Points on a hilly landscape, in no order, each with its height.
A ball rolls from a point to whichever of its 4 nearest points has the largest drop for the distance, and stops where none of them is lower. Distance is the straight distance between rows; heights are no part of it.
lezu height 448: [132 129  98 110 109 102  95 132 154  78 113]
mevo height 202: [139 104  85 126 197 134 151 119 135 149 135]
Roriv height 179: [145 108 106 135 178 119 155 112 120 182 155]
nez height 599: [115 133 141 104  75 118  86 133 153  98 110]
Geta height 551: [109 160 195 132 108 159 113 128 119 131 120]
reru height 183: [134  81 119 113 120 111  93 117  91 187 142]
sanu height 292: [124 130  96 111 141 104 115 127 139  88 120]
vini height 460: [128  93 102 100 123  99  86 111 141 122 113]
Reti height 724: [109 179 221 156 110 183 114 132 126 168 113]
voket height 459: [134 108 172 128 116 144 111 103  97 193 137]
migug height 249: [124  97  72 117 171 110 108 123 142 119 110]
Maz height 495: [127  90 115  99 103 103  77 103 138 128 116]
der height 154: [128 147  98 116 156 112 128 137 139  87 118]
zuge height 466: [120 110 147 100 102 126  81 109 130 133 120]
Zug height 37: [132 174 172 153 149 139 197  89 156 164 171]
Vup height 508: [130 139 198 143 126 162 135  96 119 193 148]
depeb height 381: [123 115 150 101 126 132  99 108 113 152 133]
getot height 126: [126  88  77 119 172 117 120 117 120 157 123]
babo height 334: [128 150 126 109 131 121 121 121 126 103 130]
dop height 140: [137 101  95 122 177 122 129 117 131 159 137]
sok height 282: [129 121 116 101 149 122 119 110 124 128 125]
Rek height 407: [121 142 142 127  58 119 126 163 137  67 104]
feg height 168: [136 168 175 134 142 152 153 108 122 144 148]
Duzo height 377: [126 158 199 161 129 164 159  90 128 182 149]
Losov height 269: [144 138 138 129 167 134 158 101 133 160 153]
derad height 280: [126 158 141 127  95 124 168 164 109  69 122]
kage height 516: [121  88  49 129 150 108  93 125 179  77 102]
Pite height 228: [126 148 102 117 108 105 142 152 137  63 116]
mavi height 169: [125 166 104 129 139 117 164 155 125  69 126]
nir height 176: [121  70  54 125 172 113 102 121 136 145 113]
Pezi height 522: [127 122  62 125 130  95 105 134 166  60 107]
tiv height 483: [113 140 172 117 101 145  98 122 124 130 120]
tof height 491: [125 127 190 133 117 160 118 101 101 189 131]
mim height 684: [115 183 209 158 107 173 150 137 119 137 126]
nis height 224: [130 174 149 127 129 137 151 138 116  98 140]
Mos height 294: [125 147 117 121  83 107 127 152 137  67 118]
migeb height 628: [105 174 205 154  95 166 111 161 118 134 108]
lebin height 198: [137 176 137 128 141 128 177 146 120  88 149]
bulo height 566: [150 121  98 120  72 100  98 142 177  68 110]
Koge height 445: [114 151 155 132  67 134 145 168 117  69 111]
mibi height 295: [149 162 133 133 176 134 178 114 143 136 155]
ribar height 157: [152  81  61 164 172 128 139 150 115 203 157]
sikab height 19: [137  61  98 109 104  93  72 116 109 173 122]
lided height 574: [112 164 166 128  95 145 119 147 119  97 119]
dal height 405: [119 149 157 109 128 141 119 119 118 124 133]
Koz height 174: [135 182 151 140 127 135 196 157 112  89 141]
Vazev height 211: [144 118 156 133 150 132 147  99 114 186 158]
boban height 106: [125 156 185 156 135 144 197  76 148 191 175]
zope height 637: [142 100  62 131 120  97  83 119 186  70  99]
pera height 307: [133 127 157 118 138 139 127 105 116 156 137]
Temut height 156: [147 103 126 124 149 120 126 103 105 185 151]
bar height 175: [130  75  83 111 134 102  95 113 118 152 119]
Kol height 370: [134 159 156 139  91 139 213 169  95  70 114]
kesi height 120: [151  79  89 137 153 112 120 126 101 199 152]
Zisef height 193: [137 104 117 107 148 117 121 108 111 161 130]
tamut height 90: [134 172 185 151 137 157 175 102 135 149 161]
Mig height 444: [115 119  45 136 156 121 124 153 162  56 106]
furol height 424: [122 114 112  98 126 105  97 116 139 113 120]
kufev height 608: [121 178 186 145 105 160 150 151 108 105 131]
zok height 17: [114 163 165 142  80 149 180 174 108  76 111]
tozep height 368: [123 118  69 122 188 128 127 132 147 107 121]
kofer height 265: [137 132 121 114 169 128 139 110 129 143 146]
soli height 607: [108 167 191 137  91 157 125 159 118 113 113]
revud height 803: [ 93 159 188 157  62 153 138 190 119  98  92]
dizam height 490: [136  73  73 111 139  90  79 108 153 125 106]
sufat height 674: [101 149 174 145  50 148 153 181 119  79  95]
setap height 492: [115 150 156 125  66 129 111 160 140  86 113]
suzes height 601: [122 164 218 156 121 173 136 107 127 178 127]
Fofu height 430: [129 103 163 111 105 135  92 104 100 175 126]
gak height 56: [106  85  44 136 188 137 111 132 164  91 109]
met height 96: [139  80  80 124 158 110 115 124 108 174 137]
migos height 136: [137 186 172 147 136 146 193 125 133 114 161]
Pabi height 239: [145 122 132 142 160 126 178  94 138 198 166]
mel height 205: [136  63  83 132 103  92  72 128  87 194 141]
luda height 141: [134  57  54 138 158 110 103 134 111 175 131]
poba height 500: [110 166 175 139  79 150 141 165 113  92 116]
vub height 207: [135 172 123 131 134 123 190 163 117  68 134]
Fonu height 281: [128  75  51 143 191 143 138 141 135 163 131]
sotuz height 135: [131 103  87 105 111  99  83 115 166  99 105]
kevov height 151: [146  76  89 103 102  94  67 100 166 114 106]
Danag height 85: [138  61  59 147 147 105  93 144  94 195 146]
Zun height 229: [135 157 104 129 175 125 160 141 136  90 136]

For each start below, name the point where the ball stops.
nis => Zug
kofer => met
lebin => Zug
Maz => sotuz
suzes => Zug

Call two points neighbours if one is among the 4 nearest of the other. Go from one point of each pair to the other, from neighbour to neighbour, staying as low as possible. Name the highest point that can't be avoided.
gak and zok => derad
mavi and gak => migug
Danag and sotuz => furol
Zug and sikab => Pabi
mavi and Zug => lebin
sikab and Danag => bar
